Points on a hilly landscape, in no order, each with its height.
A climber steps from a point to the highest of its 2 nearest points, and stops where none of them is higher. Distance is the straight distance between rows; heights are no part of it.
q666 (h 315):  24 -17 -25 -20  -4  -2   3  46  13 -23  41  34  -9  21 -22  19   4  39 -14  -8  -3
q430 (h 389):   5  10  20  -9  44   5   1  27  10 -11  30 -34 -24  22 -14  31  -5  33  21  -3   7
q182 (h 333):  52 -12  -3 -10  15   1   7  22  16 -16  43  16 -22  35  -7  -9  10  43   3   2 -28
q946 (h 370):  19  27 -51  -6 -15 -24 -19  26  -7 -19   1  26  -2  -8   0 -28   5 -27  26   1  20
q920 (h 225): -45 -14 -48  21 -20  -1 -13  11  -3 -12   6  15  -9  -4   6  14 -39  10  14 -12   7
q732 (h 211): -26   0 -31  25 -35  -1  11 -10  17  27 -25 -10   8  16  14  -8 -11  20  29  47 -11
q276 (h 522):  26  -3 -10 -45 -16   7   2  18  -2 -32  -4   0 -16 -19  -2  30 -31  19  12  -3  40
q432 (h 375):  31 -16 -10  19  36  12 -30  -4  13 -31  28  -5 -15  24  23 -31 -24  26  26 -25 -11
q665 (h 540): -48  14  14  27 -24   4   4 -27   4  37  -8  -7  16  33   5 -10   3 -11 -36  27  -1
q722 (h 199): -26 -11  -7  18 -58  -1  12  -8  17  14 -34  -6 -13  36  26 -21  11  17   9  21   3
q519 (h 396):  14  11  47  11  14  20  -6  -3 -11   6 -21   6   9  22  -3 -56  14  -5   4  32 -51
q579 (h 108): -11  13   5  12 -30 -22  10  22 -17   9 -24   8  18 -25  15  19  43 -11  31  45   8
q200 (h 167): -21  -7 -16  -1   4   7   5   6  22  15 -41 -23 -34   6  -7  30   3  -9  53 -32  -8
q3 (h 471):   1   4  19  -2  48  24 -18 -18  -6  -1 -12 -50   5 -16   9  21 -39  10 -14   2  24
q535 (h 382):  -9  20  17  -6  21  18 -27   8 -10  16 -53   5   5  13   9 -33 -30 -15  17   0  15
q284 (h 121):  -7 -26  25 -43 -24  14  36 -25   7  40 -38  -3 -15 -28   8  45  -6 -18  17 -11  18
q768 (h 503):  44  29 -37 -10  20 -28 -24  31  -1 -46  11  30  18  -3   8  -5   4   1  -8  14   6
q655 (h 290):  -6 -19 -13  -7   5 -14  12  24  10 -12  29  16  13   1 -23  45   6  28 -22 -28   9
q453 (h 324):  37   8 -23 -13  -2   6 -24 -11  17  11 -23  -5  -1  20 -20 -15  -1  -4 -53  22  31
q871 (h 575):  27  30  37 -10  27   2   8  -4   9 -15 -24 -11  16   1  -9  17  34 -38 -28  -4 -20
q817 (h 289): -46 -25 -38  13 -24  -9 -14 -34  -1  13  12   8  -7 -17 -12  -3  12 -47 -11 -18 -29
q866 (h 450): -13  21   5  -2  39 -12  -7  10  10   9  19 -26   1  15 -13  39  25 -10  37   5 -15
q855 (h 334):  10  18  -4 -36  16   2 -24  19   0   0   6  -3 -21  13 -38  -5  13 -31   1   5   3
q772 (h 439):  22 -10   4 -17  52 -11 -33 -15  15  -1  -2 -41   7  -4  25  10  -7  17  -8 -21  22
q457 (h 525):  -1  13  32   7   4  35  25  19  -1 -37  -2  11 -23 -11 -32   5  -8   3  -3 -15 -55
q449 (h 131):   0 -14  -2   7 -11 -37 -17  32 -23 -12  -4 -12   2 -16   2  10  59  10  17  24 -18
q390 (h 277):   6  -4 -20 -45   8 -11  -3   0   3  17  -6  -5 -20 -19 -23  26  21 -39  25  -4   8
q755 (h 352):  17  -2  18  16  44  44  33   9   2   1  36 -20 -44  19 -38 -29 -30  29 -14 -16 -28
q624 (h 349):  33 -15 -18  18  16  11  -6  11  15 -30  54  28 -25  45  -9 -28 -10  14  20  -5 -29
q711 (h 243):  27  11 -20  31 -12 -26  -9  39 -27   4 -24  40  27 -26  16 -47  29   8   0 -19  14
q415 (h 296):   2  35 -27  16 -18  -5   1  14   7  13 -15   9  22  18 -19  14  12 -13 -64  21  45
q123 (h 210):   8  17  25 -22  31   5  28  10   1 -15   6  11   5  -5   3  41  -5 -14  -5 -43  37
q508 (h 445): -11 -23  -9 -16 -56   5 -14 -37  11 -29  11  -9 -27 -15 -10   5  10 -26 -22  23 -26
q645 (h 269): -26  41 -17  27 -11 -10  -4  30  -7   4 -14  23  22  31   3  -5 -10   5 -37  34  31
q898 (h 400):  27  33  -2  -8  40   3 -18  37 -11  10   6  29  -7  31 -20 -36   4   4 -33  30   4
q839 (h 644):  -3 -40 -16   6 -16  20   6 -17   6 -14  -7  14  15  -4 -25  -5 -17  27 -40 -11 -14
q422 (h 220): -36 -21 -40  36 -34 -41 -13 -19 -12  14  16   5   6 -36  12 -24  36 -37  -4 -26  -9
q580 (h 414):   2   4  14 -10  37  13  -5 -10 -22 -15  -4 -34 -18 -46   1  34 -33  16  40  28  13
q18 (h 500):  -8   0   9   9  18   7   4  19 -17  12  29  41   2   7 -14 -33  -8   3  39 -21 -34
q485 (h 376):  32  16  -4 -12   6  -7 -18  29 -11  -1  12  29 -23  33 -40 -28  29 -29 -41   7   2
q668 (h 488): -18  28  21  18  41  15  18  -6 -13  19   5  -2  29   9   0   8 -49  20   2  23   6
q527 (h 112):  13  -7   2 -37 -36  -3  37 -46  11  57 -15  -2 -16 -11  15  30  -1 -21   7  19  13
q830 (h 159): -41 -23 -22   8  -7 -23 -17 -33  -6   1   8 -15   3 -41  60  13 -30  -6  -7  -5   4
q187 (h 161): -10 -23 -32  27 -23 -42 -15  35 -13  23 -19  -7  12 -23  -5  19  46  21 -13  15  14
q290 (h 413): -19 -19  19  24   5   1  -4 -22  -3  10 -35  -6  32   6  36 -40  -3   1  -3 -28 -19
q928 (h 613):  46   7 -17 -31  20 -16  -5  39   2 -33  -4  12   4 -11   6  28   1  18  10   5  27
q366 (h 572):  29  -5 -23  28 -18 -13   4 -14  18   0  17   8  -1  32 -34 -27  46  -3 -15  23 -33
q875 (h 501): -10   7  40   6  52  16 -23   1  -6 -21  10 -22  -2   5   1   5 -23  15 -33 -10 -15
q735 (h 492):  11  -1  17  -7  16  28   5  26 -10 -11  -6  26 -28   7 -28 -25  -6   4   4 -25 -35
q573 (h 626): -10  47  15  13  -1   1  27   0   2 -22  13  20  33  -5   6  -5 -13 -32  -3 -19 -14
q957 (h 417):  26  -4   7  -5  36  15 -19  21  -7   1  13  27   4  26   6 -43 -19  36  -8  35 -10
q347 (h 214):  -9   1 -21 -23   6   3 -10 -13  17  12 -27 -31 -46 -17   4  36   1 -48  29 -22  -8
q294 (h 284):  23  35 -27  16 -31 -26  11  19  -6  -8 -35  13  16 -17  12 -25  31 -31  17  -8  18
q183 (h 573): -33  18  21  17  -7   3  18 -37   0   6  13   8  34  -5   8  -7 -13 -24 -32  -4 -17
q826 (h 142):  -2   2   1 -28 -23  -4  22   8   9  14 -47   4 -26 -10  36  52  12 -35  23 -15  36
q702 (h 600):  13   7 -20  20 -56 -18   6   1  18 -29 -14  -8   1   1  10  -2  49  -6 -32  24  -8
q963 (h 546):  22  17  36 -10  -3  -8  19 -19  26 -24 -25 -10  21  -1  21   3  39 -16  -6 -20 -25
q42 (h 217):  14  -9  -5 -14  13 -18   7   2 -11  24  -6  10  32 -15  -1   4   9   6   1   7  12
q170 (h 191):   9 -18  18 -16 -12   3  17 -17   3   4  22  -6  23  -7  41 -14 -17  27  16 -28  21
q490 (h 368): -32 -20 -25   2 -21  13  -7 -29  13 -12   9 -21 -25 -28 -23  26 -16 -28 -10  -8 -35
q403 (h 219):   9 -16 -49 -19 -23 -19   8 -16  34   8  -4  -8 -16 -17  14  40  -4   0 -10 -10   8
q314 (h 433):   3 -36  14 -12  10   0 -42  26 -26 -14  -6  10 -13   8  16 -39   1  25   9  12 -11
q212 (h 182):  -4 -31  -2 -12 -17 -22  -6 -36  -3  11  19 -14   6 -26  59 -22  -4   1  23  -5  14
q493 (h 238):  43  43 -20  17 -17 -33  12  19  -1   6 -10  14  18 -10  17   4  49 -35   1  14  45
q260 (h 603):   1 -14  -1   6 -35  26   6 -22  12 -39  -6   4   8 -27   4   0 -30  16  -8   5 -16
q617 (h 618):   5  -2  -1  13   0  -7   2 -18  11   1  46   8  13  16 -29 -13   6   5 -11  29 -30
q476 (h 517):   3  -7 -16  -3 -53 -22  12 -27  12   6   3  -9  -3 -18   2   8  31 -23 -39  31   8
q751 (h 646): -24 -17   8  -9  11  16 -32   1 -10  13  15  14   8  26 -18  -8 -27   7 -56   3  32
q327 (h 504):  12 -14  32  -1  20  32   8 -26 -20 -16  33  -3  -7 -24 -21 -40 -50   6  16 -11 -16
q482 (h 462):   2 -13   5 -18   6   5 -32  33 -19 -32  18   3 -17   8  13  -2 -30  34  12  10  28
q443 (h 560): -15   9  23  35 -13  37  26 -10  -3 -48  11  -1  -5 -24 -19   5 -33   5 -17 -14 -38
q779 (h 158): -41  -3 -41  23 -25 -25  -9 -14 -15  13 -13  11  10 -36  51  -5  10 -21   5  -5   5
q487 (h 532):  27  -7 -26  17 -34 -17   0   8  17 -39   0  13  -1  10 -29  -1  38  13 -18  20 -40
q70 (h 342):  18  10 -18 -12   6  18 -22  -2  22   2 -54 -18  -1   8 -15  16 -22   1 -21   6  13
q307 (h 493): -17   6  29  11  30   7  24 -17  16  -3   0 -40  14 -23  -5  58   7  -2 -11 -13 -16
q495 (h 518):  -4  18  38 -15 -42  -3  36   6   0 -12 -16  18   7   4  22   5  24 -14  20  -6 -21
q585 (h 230):  16  11  13 -32  31   5   4 -11  -8  18  -7  13  33 -24  -9  18  -3 -26  -4  -4  32
q312 (h 480):  22   1  38 -13  17  15  35 -19   4  -2  10 -27 -10 -21 -16 -10 -21   3  14 -33 -22
q742 (h 51): -24 -11   1 -13 -28 -29 -15  29 -26  31  -6   3 -21  -1   2  -4  47 -28  19 -23  37
q126 (h 298): -25   5 -41  29   4   8  16  -6  18 -10   5  -7 -18  10 -21  19 -28   9   5 -40 -11
q288 (h 176):  18   9 -34 -20 -25 -20   2   2  26   7 -41  -8 -28   5  20  49  33 -24  -8  18  33
q778 (h 420):   2 -32  39  14  30  14 -15  -4 -11   5 -17  -9  15   9  25 -37  -8  35   5 -13 -27
q136 (h 495):   8   0  56 -10  -1  13  46   4 -14 -11  -7   1   7 -16   5  13   6   4  46  -6 -33
q502 (h 363):   2   4  -5  -2  11  43 -14  -3   9  14 -54 -27 -21  10  -5 -15 -51  13  11  -9   7
q468 (h 249): -26  30  -8   6 -22   0   2  18 -10  13   6  20  14  35  -7 -12 -12   7   6  64  22
q640 (h 365):  26  31  10   3  41  26  26   8  13 -13  20 -25 -29  23 -30   1 -29  27  -4 -14  22
q962 (h 99):  -9  -6   6 -14 -19 -19  21 -44 -10  76 -16  -5  -2 -23  15  -1  31 -50  -6   0  15
q532 (h 401):   1   8  12   2   2  -7 -24  -2  -2   1 -37  -7  21   8  41 -31   5 -10  -2 -21  18
q497 (h 196):  14 -10  27 -10  22  -3  45   5   6   3  20   2  19  -3  23  25  -7  31  23 -35  18
q910 (h 587): -34 -18 -13   4  21  15 -48 -20 -21  -9  31  14  13  -4  -9  -3 -50  -7 -36   5  21
q608 (h 536):  -1  13  57  -1  41  16  17  15   5  -3   4 -18   2  -3 -17  38  19  -6 -21 -15 -26
q815 (h 554): -14  17  20   5  21  -2  29   7 -20   1  47  37  37 -13  -5  -4  -9  -1  18 -12 -29
q90 (h 511): -39  26   5  38  13  12   0 -15  18  10  -7  -9  21  35   3   5 -28  23  -6  12 -13
q591 (h 347): -32 -28  14  -6 -28  10  -7  -2  -4  -3   0 -18 -17  -5   2  10 -10  17  40  15 -20
q203 (h 674):  -4 -38   9  -8  11  20 -19   3 -10   8  -9  19   0  15 -27 -10 -17  37 -47 -25  10
q876 (h 533): -34  -1   1   9  23  -3  -3   1   1   4  37 -10  -3   6 -28  18  14  -9  11  -4 -33
q955 (h 254): -12 -24 -30 -19 -18 -15  23  -9  17   1   8  12  20 -33  10  56  -3   7 -28 -27  13
q380 (h 371): -28  15  29   0 -28  12  -5   0  -6 -39  10  -7 -13  18  17   1 -10   1  20  29  -8
q802 (h 195):   1 -18 -41  19 -20 -37   0  -4  -7  30   8  11  28 -19   4 -16  18  20 -13  -3  33
q554 (h 388):  -4  23  40  15   5  14 -14  -1  -6 -23  -7  -6  15  14  -2 -12   6   1  -1  46 -33
q760 (h 89):   9 -11   4 -19 -14 -17   1 -22 -23  70 -15 -16   1 -22  18 -22  31 -21  14  13  44
q838 (h 76):  10  10  -6 -19 -23 -27   0   2 -20  38  18   4  -3  -7  17 -11  36 -24  35  14  46
q611 (h 406):  27 -31 -13  -9  30 -25 -51 -19  12 -18  26 -17   0   8  12 -28   9   8   3 -22   9
q202 (h 530):  -5 -14  11  15  13  31 -32 -30 -26 -19  36 -11   2  -7 -17 -26 -54   1  -8   7  -2
q663 (h 403):   4   6  44  20  -5  -4 -20  -8 -15  12  -2   4  10  35  19 -68  29 -20   2  -1 -22
q98 (h 228):  -8   7 -43  23 -38  -7  19  -8   5  36  -2  28  26  13   7 -22 -14  33  15  51  17
q531 (h 366):  -9 -21  14 -10   6  18   7   9 -18  -5   8 -43 -34 -35 -14  40 -18  33  55  15   2
q348 (h 338):   7 -13 -19  41  19  37  22   0  17  -8   8  -4 -22  31 -44 -14 -39  23  -5 -37 -17
q279 (h 32): -26  -2  25 -29   1 -14   4  29  -3  21  -1   7 -24  33  -5  14  43 -19  20 -38  24

Two climbers start at each pair of points below. Name the first point that both come to, or write -.
q126 / q502 | -
q312 / q531 | -
q735 / q535 | -
q779 / q732 | -

Call two points neighbours if one is among the 2 nearest of the other. Go from one point of each pair to the other, from neighbour to neighbour, staying as high as possible. Name the lowest point that can't be avoided.
q871 / q203 | q312
q573 / q203 | q735
q702 / q617 | q487
